Each row is a point on a landscape with many valleys, with its height.
A ball rolls from a point to the lowest of its 2 nearest points, and stops where none of them is lower. Distance is the straight distance between rows; heights are no part of it.
movif h=1.70: [  7,  15,  17, -30, -25,  20, -10,  40,  -1,  -4,  20, -19,  -1,  16,  20,
  25,   2,  61, -11, -55, -47,  46, -16,  -3,  13,  -7, -15, -12]
bot h=1.80: [ 25,  21, -25, -23,  13, -20,  -5, -20,  33, -30,  51,  -9,   3, -19,  21,
 -15, -20,  81,   2, -30, -45,  44, -14, -41, -39, -11, -23,  -7]
silu h=5.53: [  4, -15,  46,  51, -61, -19,  -7,   6, -30,   7,  37, -28, -16,   0, -47,
 -16,  -1, -30,  -4,  41,  17,  22, -18,  -1,  -2,  -3,  17,   9]
riv h=5.54: [ 13,  14,  31, -36,  11,  44,  10,  -2, -19,  26, -24,  28,  65, -10,  50,
  79,   5, -15, -30, -38,  -5, -30,  30,  11,  -8,  17,  17,  41]
Fofa h=4.15: [-25,   4,   0, -11,  16,  -8, -38,  35,  34, -22,  36,   4, -90,  21, -28,
 -27,  14, -12, -39,   8, -53,  13, -33, -17,  48, -19, -19, -37]
Sep h=5.64: [-28, -10,  28,   2,   0,  16, -13,  -6,   9,   4,  53,  50,  -9,  11,  37,
 -35,  42, -35, -21,  -3, -26,  16,   4,  -6,  47,  26,  14,   8]
daput h=5.78: [ 15, -12, -48,  12,  17,   9,  16, -48,  11,  -4, -72,  14,  -4, -25,  41,
  50,  -3, -15,  21, -26,  24, -16,  33, -23, -26,  13,  24,  16]
dilez h=2.67: [-38,   3,  42, -73,  34,  35,  41,  20,  28,  25,  40, -17, -66,   8,  22,
   8, -49,  46, -10,   5,  -5, -19, -44, -29,  21,  24,  23,  24]
nubup h=4.72: [ -4,  32, -21, -37,  12, -16,  31,  46,  11, -24,  -3, -33,   2, -17, -38,
 -33, -17,  18,   9, -25,  21,  14,  18,  17,  25,   1, -28,   8]
Potig h=6.43: [ 21, -18, -35,  -6,  17,  24, -46, -25,  -3,   2, -76,  13, -55,   3, -34,
  27,   7, -45,   3,   7,  19, -24,  13, -12,  37,  -7,  -2, -19]
gup h=5.21: [ 38,   7,   8, -14,  -1,  -1,  11,   1,  33, -36,  -1, -18,  -2, -12, -15,
  13,  22,  -9, -31, -65,   8,  28,  50,  -7,   5,  17, -15, -18]
Fuba h=2.48: [ 14, -12,  30, -65,  61,  32,  11,  16,   4,  53,  48, -24, -45,   3,  -3,
  21, -34,  17,  12,  11, -12, -33, -27,   4, -17,  12,  24, -25]
Nerov h=3.08: [-34, -27,  17,  89, -74, -35, -38, -10, -24,  36,  -1, -38,  -5,  37,  24,
 -14,  -4,   6,  30,   0,  38,  30,   8,  12,  -1,   4,   8, -19]
tikem h=1.59: [-18,  38,  -9,   7, -25,  -6, -25,  -1, -35, -21, -21,  14,  26,  -2,  -8,
 -14,  13,  50,  15, -18,   0,  13,   5,  12,  31, -21, -28,  44]
Lapof h=1.71: [ 16, -16, -28,  19, -19, -33, -14, -18, -13,  28, -55,  15,  -4,  13,  -6,
 -25,  17, -31, -42, -22,  42,  -6, -14,  20,  17, -27, -42, -40]
Desu h=3.43: [ -1,  23, -35,  10,  10,  -9, -15,  31,   4, -10, -36, -13,  22,  23, -10,
 -21,  -4,  26,  24, -51,  22,  39,  70,  44,  21,   7, -47, -69]
der h=2.29: [ -1, -15,  -8, -32,  52,   0,   7,  31,  11,  29,  86, -28, -33,  -5,  32,
  -4, -37,   5, -11,   1,   6, -28, -13, -24, -12,  -5,  26, -51]
fon h=2.23: [-22,  24,   4,  36, -32,   4, -11,  10, -33,   1, -49,  11,  -2,  20,  18,
 -33,   4, -13,  39,   9,   7,  28,  27, -11,  34,  49,   8,  17]
tafi h=3.39: [-14,   6, -20, -31,  25,   1, -20, -18,  35,  -9,   1, -27, -67,  12, -22,
   3, -37,  47,  23,  42, -21,  20,   0, -49, -12,   4,  11, -23]
Zepi h=4.80: [ 78, -13,  -7,   1,  29,   9, -14, -24,  19, -14,  44,  46,   4, -16, -57,
 -27,  17, -63, -10,  23, -20,   0,  -8,  -7, -27,  16, -22, -37]
sada h=2.97: [-11,   2, -38,  44,  16, -43,  14,  23, -30,  31,  -6, -14,  73,  -5, -17,
 -45, -16,   9,  11,  17,  26, -12,   3,  53, -14, -10, -19, -11]
fes h=5.91: [ -8, -41, -28,  20, -10,  -6, -22,  29,  -4,   5,   2,  43, -25, -10,  26,
 -43,  29, -53, -35,   4, -23,  15, -53,  -1,  25, -20, -26, -48]
zoda h=6.70: [-21,  -1,  82, -23,   5,  39,  10, -41,  -2,   4,  23,   8, -67,  34, -46,
  -2,  32, -15, -42,  27, -12,  20,   3,  -2,  26,  12,  13,  23]
Kana h=4.41: [  0,  19, -22,  47,  -6, -32, -22, -46,  63, -64,   9,  16,  16,  -5, -17,
  18,  20,   4,  36, -22, -29,  27,  28, -23, -17, -17, -23,  16]
sikof h=5.40: [-25,  10,  41,  23, -37, -33, -10,  17,   6, -14,  98, -49,   6,   2, -31,
  13, -10,   6,  21,  26,  -3,  12,  -1,  -3,  -4,  -8,  24,  16]
mor h=3.61: [-10,  -5, -32,  19,  18, -32,  34, -17,  48, -60,  27,  -9, -15, -38, -24,
  -7, -18, -18,  13,  57,  -2, -17,   6, -40, -39, -13,  32,  35]
rikek h=1.30: [-28,  -3, -26,   4, -25, -22,  45,  58,  18, -24, -22, -61,  38, -10,  30,
  42, -34,  27,  18, -35,  22, -27,   6,  -3, -15, -11,   9,  31]
Rol h=3.37: [-18,   8,  26,  -9, -22,  18,  11, -10,  15, -55,  -3, -15, -81, -13, -38,
  26,  12, -27,  -7,  29,  26, -16,   5, -19,  56, -29,  35,  42]
ginav h=5.24: [ 25,  -3,  47,  -3, -15,   6, -18,   8, -49,  48,  -1,  20,  19,  -9, -13,
  19,  20, -54, -22,   1,  28, -34,  10,  37,  27, -12,  10,  19]
muf h=3.91: [ 23, -18,  17,  22, -39,   2,  -1, -31, -20,  35,  20,  16,  25, -38,  60,
  43,  -4,  -6, -27, -27,  23,  -5,  -2,  -6, -42, -30,  30,  16]
Bodav h=6.71: [  6, -17, -35,  -1,   5,  33, -38,  -2,   4,  10, -61,  -5, -69,  30,  24,
   3,  10, -22,   7, -33,  11,  10,  24, -22,  43,  14,   2, -55]
feda h=2.42: [ 41, -23, -36,  -4,  26,   0, -16,  -6,  -9,  19, -45,  -5,  21,   5, -17,
  19,  16, -20, -27, -19, -12, -16, -10,  25, -23,  -3, -32, -47]
talo h=6.03: [-17, -14, -35,  17,  71,  -6,  23,   6,  15, -14, -12,  10,  68, -13,   8,
  14,  15, -48,  11, -10,  -2, -31,  55,  27, -18,  17,   6, -11]
razig h=2.06: [-24,  33,  -6,  -9, -11, -17,  -1, -27, -32,  20, -52,   5,  50,   6,  -2,
  13,  -2,  44,  14, -17,  41, -17,  21,  38,  16, -32,  -5,  55]
fugur h=3.81: [  7,  28, -24, -14,  63,   0,  10, -78,  30, -21,  38,  11,  23, -21,  14,
 -11, -15,  24,  50,  -3,  15, -13,  20, -18, -16,  20,  -2,   9]
rof h=3.41: [-36,  10,  -5, -36,  27, -20,  31,  -4,  35, -39,  69, -35,  -1, -22, -17,
   3, -37,   9,  29,  61,   6, -34, -13, -41,   4, -16,  37,  33]
difef h=5.06: [ -7,  16,  28, -33,   6,  16,  21,  16, -43,  55, -15,  44,  29,  -5, -22,
 -25,  11, -12, -45,   1,  17, -31, -12,  61,  22, -12, -36,  12]
lolob h=2.85: [-30,  22, -41, -14,  35,   9,  -4,  24, -10,   0, -49,   9,  48,  20,  14,
   1, -39,  68,  53, -36,  21,  -4,  57,  49,  16,  20, -33, -23]
vad h=5.52: [ 16,  12, -26, -15,   8,  -5,  53, -35,  38, -31, -61,  10,   4, -35,  20,
  29,   9, -10, -11, -56,  40,  10,  48, -19,  -7,  22, -19,  10]
lozuf h=6.65: [ 18,  -8,  10,  -2, -26,  16,  11,  57, -60,  31, -66,  30,  19, -31,  31,
   3,   0, -15, -52,  13,  10, -37, -61,  11,   4, -11,   0,  17]
Kel h=2.18: [ -9,  42,  10, -53,   6, -21,  22, -37,  39, -23,  59, -20,  16,   4,  17,
   8, -43,  75,   4,  -4, -14,  23,  -8, -27, -28,  15,   2,  21]
Zudep h=7.35: [ 33,  21,  27,  -8, -14,  15, -28,  -5, -35,  26,   9,  29,  -7,   6, -55,
 -38,  25,  17, -16,  26, -20,  41, -46,  12,  -3,  10, -51,  -8]
Gez h=2.65: [ -2,  29,   4, -54,  21,   2,  10, -27,  36, -34,  76,   9,  34, -38,  23,
  46,   1,  34,  -1, -31,   0, -44, -17,  -6,   9, -42,   4,  62]
peto h=3.07: [-18,   4,  -5, -17, -15,  -6,   7,  -4,  -2,  -9, -18,  -6, -49,  -5, -16,
 -16,  -8,   1,  -8,  24,   6, -17, -30, -19,  30, -36,   8,  19]
zotar h=5.63: [  2, -32,  21,  26, -49,   2, -16,  65, -17,  -3,  32, -24, -26,   1,  14,
  -4,  10, -43, -14,  25, -14,   3, -48, -23,  -9,  -3,  29,  -9]
Kor h=5.02: [ 34, -27,  -5,  60, -44,   9,  14, -30,  -7, -14, -21,  46,  19, -15,   0,
  -8,  10, -83,   6,  45,  12,  -4,   3, -33,  -8,  31,   4,  18]
Ked h=1.06: [ -6, -11,  15,  13, -58,  -9,  46,  51, -12, -20, -12, -51,  18, -25,  34,
  44,   2,  -7, -14, -31,  20,   7,   9,  -7, -13,  -5,  29,  21]
fur h=1.97: [ 11, -20,  -8,  -6,  29,  -7,  -8, -17,  26,  19,  67, -16, -14,   6,  19,
   6,   2,   3, -12, -10, -29,   2,  -1, -11, -48,   1,  23, -41]
niton h=5.93: [ 17,  -3, -33, -14,  34,  19, -21,   8,   7,  12,  24,  52, -27, -29,  46,
 -30,  23, -24, -13, -14, -23,  -6,  -5, -14,  47, -10, -21, -16]
tebo h=6.37: [ -15,   -5,   13,    9,  -51,    5,  -31,    2,  -26,  -26, -106,    5,
  -26,   11,   11,   24,   45,  -29,  -36,   -3,   35,  -17,  -16,    7,
   46,  -14,   -4,   31]
Mana h=6.46: [  3,  -5,  58, -20, -32,  35,  64,  -9, -16, -13,  13,  10, -10, -11,   6,
  18, -20,  14, -47,  11,   0,  16, -36, -38, -47,  15,  46,  54]
ler h=3.73: [-47, -15,   7,  24, -12, -34,  62, -11,  22, -12,  40, -22, -41,  -2,  15,
 -32,  -8, -39, -47,   0,  59,   3,  14,   2,   0, -16,  25,  -8]
senu h=2.68: [-18,  14, -15,  64, -58, -36, -28,  11, -37,  33, -59, -33,   4,  25, -12,
 -47, -10,  14,  42,   2,  51,   9,  18,  16,  29,  18, -24,  -9]
paba h=3.66: [ 30,  -3,  15,  14, -43, -12,  -4, -60, -42,  48,  14,  20,  -5,  -9,  20,
 -10,  18,   4,  -8, -25,  40,  12,  -3,   7, -15, -12,  -2,  18]
kagav h=1.40: [ 29,  -7,  23, -33,  54,  25, -11,   5,   7,  33,  52, -23,  36,  27,  15,
  22, -11,  16,  17, -35, -26,   4,  38,  29, -32,  30,  12, -49]
butu h=3.45: [-33, -14, -17,  41, -29, -35,  26,  26,  -1, -15, -13, -31, -38,  12,   2,
 -58,   8, -37, -33,   7,  31,  26, -14,   6,  21,   6,   3, -29]
mal h=5.66: [ -6,  11,  11, -37,  22,  34,  35,  30, -27,  40, -45,  34,  61,   8,  62,
  33, -25,  23,  -1, -31,  -8,  -5,  24,  13,  -6,  61,  13,  15]
Gilu h=4.79: [ 48,  -7,   3,  26, -23,  31,   7, -33,  14, -29,  -2,  22,   1, -28,  -6,
  25,  19, -43,  33,  19, -10,  -6,  29, -44, -28,  25,  29,  39]
lasas h=7.73: [ 44,  10,   0, -10, -18,  26, -30,  78, -42,  44, -29, -26,  23, -15,  -7,
  16, -29,  -6,  33,  13,  20, -42,  15,  10,  19,  -9,   1,  -7]
Bop h=3.09: [-36,   5, -40,  -9,  -6,   9,   4, -25,   8,  -2,   1, -19, -35,  13,  23,
  -4, -53,  47,  47,  36,   4,   0, -10, -45, -14,  18,  36,  26]
buke h=4.45: [ 10,  37, -32, -17,  10,   8,   2,  29,  18, -47, -22,  16, -20, -41, -45,
 -49, -15,  47,  13,  14, -25,  34,  -2, -15,  27,  15, -42, -14]
defo h=4.52: [ 73,  -8,   6,  14,  -1,   8, -10, -48,  -1,   5,  38,  17,   1, -34, -50,
  12,  24, -29,  17,  25,  -3, -19,  -2, -17, -28, -19,   2,  12]
gosi h=1.61: [ -5,  31, -34,   8, -21, -18,  36,   4,  -4, -16, -49, -15,  56, -35,  34,
  39, -15,  36,  30, -39,  27, -14,   0,  -6,   3, -14,  -6,  63]
naka h=5.39: [  6, -15,  56, -38,  12,  37,  31,  -2, -35,  49, -19,   6,  23,  -7,   6,
  40,  -6, -24, -35, -11,  43, -59,  24,  29,  16,  -6,  31,  48]
zar h=1.31: [ 41,  11,  13, -33,   5,   6, -20,  25,  15,  -2,  27, -12, -41,  -8,  -1,
  -1, -16,  65, -18, -31, -49,  48, -29, -20, -28,  -9, -22, -50]
futes h=3.76: [  7,  -3,  10, -31,  25,   8, -34, -24,  23, -27,  17,   9, -90,  17, -51,
 -14,   8,  11, -19,  47, -48,  24, -41, -45,  -2,  -5,  -4,  -8]
romet h=3.72: [ 26,  -9, -12,  42, -12, -35, -22, -14,  40, -43,   5, -21,  31,  22, -17,
  23,  44,  -7,   1, -29, -36,  50,   5,   9, -35, -21, -30, -42]
Papab h=3.18: [ 12,  40, -15, -48,  41,  16,   0,   5,  30, -48,  53, -12, -13, -30, -37,
   1, -14,  18,  29,  20, -20, -29,   1, -40,  23, -20,  -5,  22]
nobok h=3.99: [ -5,  12, -17, -26,  47,   2, -30,   7,   7, -19, -15,  16, -19,  -2, -65,
 -40,   9,  12,  23,  28,  -6,   4,   1,  33,  38, -10, -47, -50]
monan h=4.20: [ 32,  23, -34, -34,  87, -11,   7, -26,  30,  13,  38,  -2,  28, -31,   0,
 -27, -52,  42,  38,  -4,  26, -20,  12,  11, -49,  11, -10, -49]
dozef h=2.83: [-51,  -7,   4, -33,  -1,   8,  32,  26,   5, -18,  14,  10, -46,  -7,  25,
 -14, -30,  36,  -7,  22, -12,  -3, -73, -27,  16,  -6,  25,  55]
mavaz h=5.73: [ -8, -44,   4,  32, -57,  -7, -31,  71, -13,   8,  10,  -3,   3,  18,  22,
 -20,  32, -45, -47, -18, -18,   6, -48,  -2,  32,  -4,  -1, -50]
rolon h=7.79: [  6,  22,   8,   5, -46,   3, -12,  57, -38,  47,  35, -16,  25, -23,  15,
  -6, -13,  25,  21,   1,   2, -11, -16,  12,  35, -23,  -3,  19]
gogir h=6.10: [ -18,   -9,  -34,   -4,   13,    8,   -9,  -15,   -7,  -23, -113,   29,
  -10,   -5,   20,   20,   29,  -13,   -6,  -20,   10,  -10,   19,   -1,
   30,   -3,   -4,   17]
lazen h=5.01: [ 17,  17, -39,  36,   8, -27, -37,  35,  36, -35,  19, -47,  20, -11, -22,
  -4, -17,  31,  57,   1, -43,  14,  14,  -6, -21, -23,  -5, -21]
Nini h=4.95: [ -9,   9,   9,   6, -11,   1,  32,   1,  24, -23,  -1, -50,  -2,   4, -33,
   3,  -9,  -7,  15, -12,   8,  31,  50,  -1, -15,  27,   8,  -7]
Mog h=3.38: [ -9, -33,   7,  59, -50, -24, -18, -32, -40,  60,   8,   0,   4,  20,  39,
 -27,   7, -12, -25,   7,  38,  10, -19,  13,  -5,   7,   5, -22]
toduk h=3.49: [-23,  -8,  -1, -33,  39,  -3,  -5, -12,  16,   2,   9, -10, -25,  24, -53,
   2,  15,  -6,  -9,   9, -16,  -3,  -3,  30,  15,  -3,  -4, -13]
Ruvu h=2.91: [  9,  14,   6, -38,  15,  -1,   5,   9,  48, -55,  59, -29,  10, -25, -19,
  59,   8,  -3,   1, -18, -17, -15,   1, -20,  19, -35,   8,  41]
bub h=2.27: [-44,  23, -38, -20,  30,   3, -12, -32,   6,  29, -14, -12,  38,  26,  53,
  33, -38,  74,  70, -33,  15, -16,  39,  16,  13,   6,   1,   5]
Bul h=7.03: [-30,   0,  -3, -35,  24,   2,  18,  -7,   3,   8, -28,  56, -41, -10, -27,
 -74,   6,  15, -34,  46, -18,  18, -63,   6,  18,   9, -37,  21]
Mapod h=4.49: [ 58,  -1, -24,  -6,  54,  -8,   3, -23,   3,  27,  -1,   2,  35, -11, -47,
 -38, -29,  -9,  28,   6,  32, -24,  19,  33, -50,   8, -15, -59]
kiv h=3.00: [ 28, -28, -16,  43,  12, -27,  -5, -36,   6,  -6, -19,   5,  51,  14, -12,
  -8,  30, -58, -22, -13,  -8,   6,  -2,  34, -52,   4, -35, -44]
mok h=6.75: [-14, -21, -39,   5,  13, -13,  11,  23, -33,  33, -66,  24,  28,  -5,  61,
  -1,  -9,  19, -15,  10,  14, -41, -40,  22, -16,  -8,  20,  15]
notin h=7.19: [-23,  -4,   9,  -7, -26, -13, -17,   7, -22,  25, -45,  28, -34,  36, -49,
 -56,  18,  11, -42,  34, -19,  31, -90,  24,  29, -12, -57, -13]
Zod h=6.87: [-30,   5,  40, -44,  28,  32,  37, -39,  -4,  10, -10,  42, -64,   3, -27,
 -50,  21,   4, -30,  27,   7,  16, -13,  -9,  31,  25, -11,  16]
kib h=5.28: [  5,  -4,   8,  69, -35,  -4, -31, -32, -27,   4, -62,  33,  32,   9,  -4,
  22,  41, -64,   0,  18,  -4, -14,  29,  11,  -2,  18,   7,  17]
lalag h=6.39: [ -9, -23,  20, -18,  -5,  40,  58, -18,  20, -11,  11,  30, -25,  -5,  65,
  36, -19,   1, -23,  -2,  12,  -3, -12, -44, -15,  11,  54,  36]
zit h=2.13: [-42, -35, -17,   3,  22, -11, -36,  61, -39,  48, -16, -32,  17,  38,  -9,
  -5,   3,  26,  15,  39, -12, -39, -18,  45,  10, -27,  11,  -9]
kela h=3.11: [-46, -10, -47,  32, -24, -42, -17,  29, -22,  -5, -56, -18, -32,  30,  -4,
 -61, -10, -12,  15,  16,  28,   9, -16,  16,  41,   0, -16, -42]
Kodek h=4.10: [ -2,  -7,   3,  25, -37, -33,   5, -32,   6,  -2,  51, -23,  41, -32,  30,
  29,   7,   4,   8, -14,  30, -29,  -6,   2, -33, -47,  12,  44]
nafuz h=5.62: [-22,  -7,  17,  82, -70, -28,  -8, -47,  16, -23, -47,  -2,  21,  15,  -5,
  24,  44, -33,   3, -13,   2,  27,  34,  12, -28,   7,  -2,   2]
pif h=5.81: [ -2, -13, -29, -26,  57,  12,  52,  22,  17,   3, -36,  -4,  52,  -1,  31,
  28, -19,  14,   3, -40,   1, -10,  36,  12, -24,  30,   6, -17]
dis h=4.71: [  9, -23,  68,  15, -42,  21, -15,   5, -12,   2,  24,  43, -19,   0, -53,
  -4,  42, -74, -60,  48, -17,   8, -60,   3,  22,  -8,  -9,  11]
lesut h=4.34: [  1,  25, -25,  20,  36, -21, -15, -64,  37, -28,  10,  14,   5,   0, -37,
 -29,   7,  -4,  61,  15,  -1,  13,  57,   3, -13,  19, -19,  -5]
Rulas h=2.58: [ -6, -32, -30,  42,   1, -15, -27,  49, -26,  32,  -3,   3,  71,  15,  23,
  -6,   7,  -1,  41,   7, -20, -17,   4,  45, -25, -12,   8, -10]
disoz h=6.56: [-22,  -3,  57, -35,   2,  19,  22, -44,   3,  -8,  41, -10, -42,  33,  -8,
  23,  -6,  26, -17,   9, -22,  29, -13, -17, -14,   8,  29,  33]
Gaz h=3.42: [-19,   3,  -3, -13,  31,  15,   4, -57,   1,  35,  38,  18, -10,   3,  41,
  -8, -19,  26,  36,  22,   3, -16,  11, -19,   1,  20,  22,  16]
Leko h=4.68: [ 32,   0, -43,  58, -11, -15, -52,  23,   6, -30,   7,  -3,  17,  -6, -12,
  -6,  10, -39,  29,  29, -43,   0, -28, -20,  -3, -16, -23, -17]
tun h=0.81: [-14,  18, -32,  35, -28, -18, -33,   6, -28,  -3, -50,  29,  39, -15,  30,
 -38,  32,   0, -15, -17,   5,   6, -16,  29,  31, -21, -37,  -7]
para h=5.11: [ 51, -11,  33, -14,  32,  36, -22, -26,   6,  -1,  40,  45, -21,  19, -21,
 -11,  32, -48,  -2,   8, -53,  18,  11,  -9,  -7,  37,  -4, -32]
zevaz h=5.38: [ 21,  -4,  41,  -6,   4,  18,  -4, -20,  -9,  36,  65,  18,  -4,  21, -12,
 -35,  32, -57, -19,  -8,  -5,  23,  39,  10,  16,  39,  12, -24]
Dopoz h=6.55: [ 30, -14,  32,   2, -45,  20,   3,  23, -19,   0, -71,  13,  -7, -22,   2,
  40,  25, -31, -71, -23,  12,  -8, -30,   8,  12, -26,  -5,  11]
Sike h=1.73: [-24,  -7,  22, -28, -14,  36,  28,  73,  -7,   5,  -9, -32,   2,  36,  29,
  27, -24,  25,   9, -25, -38,  25,   3,  -7,  10,  43,  28, -11]
musab h=2.62: [-47,  25, -24,  11, -25,   3,  -7,  42, -21, -12, -68,  -8,  23,  16,  58,
   7,  -6,   1,  40, -31,   7,   0,  57,  -7,  36,  35,   5,   5]
numi h=1.75: [-48, -22,  22,  -9,  -4,  -3,  18,  84, -48,  44, -56, -19,  -2,  49,   4,
  -9,   8,  16, -34,   4,  -3, -39, -24,  60,  26, -16,   8,   8]
gilug h=3.97: [ 15, -14, -40,  17,  27, -19,   3, -32,  33, -47, -47,  24,   6, -26, -28,
  -5,  11, -34,   0,  45, -15,  -2, -12,  -6, -27,  -5,  -8,  25]
darop h=1.60: [-28,  12, -22, -29,  45,   8,  -4, -15,  35,  -4,  -8, -40,   4,  37,   9,
  66, -16,  64,  51, -30, -16,  -3,  40,  15,   1,  -3,  11,  -7]
vumur h=1.43: [-44, -31,  24, -21, -14,  19,  30,  40, -38,  31, -46, -10, -35,  46,  43,
   5,  -3,   5, -32, -12,  -4,   8, -12,  12,  12,  29,  22, -13]
Sim h=4.28: [ 37,  -1,   3,  31, -21, -26,  21, -27,   3, -12,  11,   5,  55, -40, -30,
  26,  -6, -23, -10,  28,  24, -29, -17,  -6, -48, -33,  15,  61]
pef h=4.90: [ 19,  21,  15, -44,  51,  25,  34,  34, -32,  19,  -4,  27,  45, -31, -23,
 -17, -11,   4, -21,   4,  12, -20,  -1,  33, -11,  18, -38,   2]
topa h=3.85: [-15, -18,  -6,  12,  15, -27,  12, -31,  46, -55,  73,  27, -15,   0,  12,
  -9,  -2,  -7, -32,  45, -30, -14,  -9, -64, -44, -15,  17,  33]
sot h=4.47: [-17,  -9,  41,  -4, -22,  10,  10,  27,  29, -21,  48,  18, -61,  21, -30,
 -40,  35, -48, -72,  24, -27,  30, -37,  -3,  29,  -6, -23, -24]
kovev h=4.35: [-16, -12, -45,  54,   9, -22, -16,  20,  11, -46, -58,  28,  41, -11,  -4,
  -5,  13, -37,  36,  33, -37,   1, -18,   4,  -5,  -6, -24,   5]
dalu h=7.86: [-32,  22,  18,  15, -48,  -6, -12,  -8, -34,  18,  40,   3,  19,  -5,  51,
 -18, -13,  11,  22, -15,  34, -14,  15, -10,  48,  -5,  31,  34]
vek h=7.49: [ 55,  16,  13, -18,  22,  26, -13,  21, -40,  61,  -7,  26,  22,   9, -30,
 -41, -14,  49, -16, -13, -19,  18, -33,  44, -38,   3, -55, -43]
goder h=0.83: [ 20,  -3,  24, -41,  19,  33, -23,   5,  -3,  31,  15, -53,   5,  41, -14,
  59, -10,  33,  33, -31, -10, -10,  42,  20,   1,   6,  27, -21]
Paga h=4.21: [-16,   1,   5,  43, -11, -36,  -3, -61,  65, -57,  58,  20, -35,  -4,  42,
  -5,  26,  -1, -33,  -8, -11,  21,  16, -55, -31, -12,  14,   6]
sedam h=5.96: [-11,  -5,  25,  60, -40, -15,  13, -47,  35, -23,  15, -10, -17,   0,  13,
  27,  21, -58,   8, -13,  41,   1,  56, -21,   5,  -3,  22,  -1]
kiku h=5.26: [ -3,  27,   5,  15, -16, -18, -42,  15, -11, -12,  49, -47,  63,  10, -45,
  28, -12,  30,  56,   0, -11,   8,  19,  -1,  -7, -24,  -6,  17]
riman h=7.02: [ -6,   2, -11,  -5,   1,   5, -49, -15,  25,  -5,   6, -30, -58,  31,  28,
   7,  11,  16,   5, -35, -24,  37,  36, -20,  34,  -7,   3, -38]
Lasop h=3.82: [  4,   0,  -4, -17,  38, -11, -36, -77, -30,  61,  44,  32,   3,  10, -11,
 -26,   4,  36,  16,  27,  13, -17, -17,  23, -16, -24,   2,  -1]
zirid h=7.60: [ 70, -12,   5,  -4,   1,   6, -21,  32, -42,  47,  -6, -31,  -9,  10, -36,
 -13, -29,  40,   8,  12,  -3,  18, -15,  33, -53,  -5, -14, -61]
kepen h=6.22: [ -5, -15,  25,  16, -17,  29,  37, -57,  36, -32,   5,   3, -62,  -1,  44,
  65,   3, -18, -32, -30,  37,  14,  47, -35,  -1,  -2,  46,  12]
val h=2.41: [  8,  24,  26, -56,  32,   2,  19, -27,  27, -31,  68,  11,  45, -10,  10,
  33, -32,  57,  16,  -2, -47, -20, -47, -16, -31,   7,   0,  58]
Dano h=7.66: [ 59,   6,  13, -10,  -8,  27,  -2,  28, -37,  46,  -4, -27,  -8, -23, -31,
   9, -37,   0,  23,  23,   7,  -1,   1,  -9, -34,  16,  20, -17]
mig h=4.74: [ 44,  20, -13, -38,  60,  15,  33,  20, -21,   2, -29,  14,  20, -22, -68,
 -60, -24, -10,   4,  39,  13, -11,  -3,  34, -22,  30, -34, -32]
sata h=0.74: [-43, -13,  20,  55, -71, -26,  15,  67,  -4, -39, -20, -39,  34,  15,  34,
  22,  13, -29,  15, -18,  -2,  18,  20,   2,  10,   0,  23,   5]

Call two points neighbours if one is among the 2 nearest of the other. Go from one point of each pair to the other, from neighbour to neighbour, staying as low as possible. Name the highest point that can't be avoided.
Bop and fon => Lasop
tun and sata => razig
vumur and zar => Sike

Where does a ball stop that starts at each point below?
pif => Bop
vad => goder
silu => zar
Rol => goder
zirid => defo
Mana => defo
Paga => zar
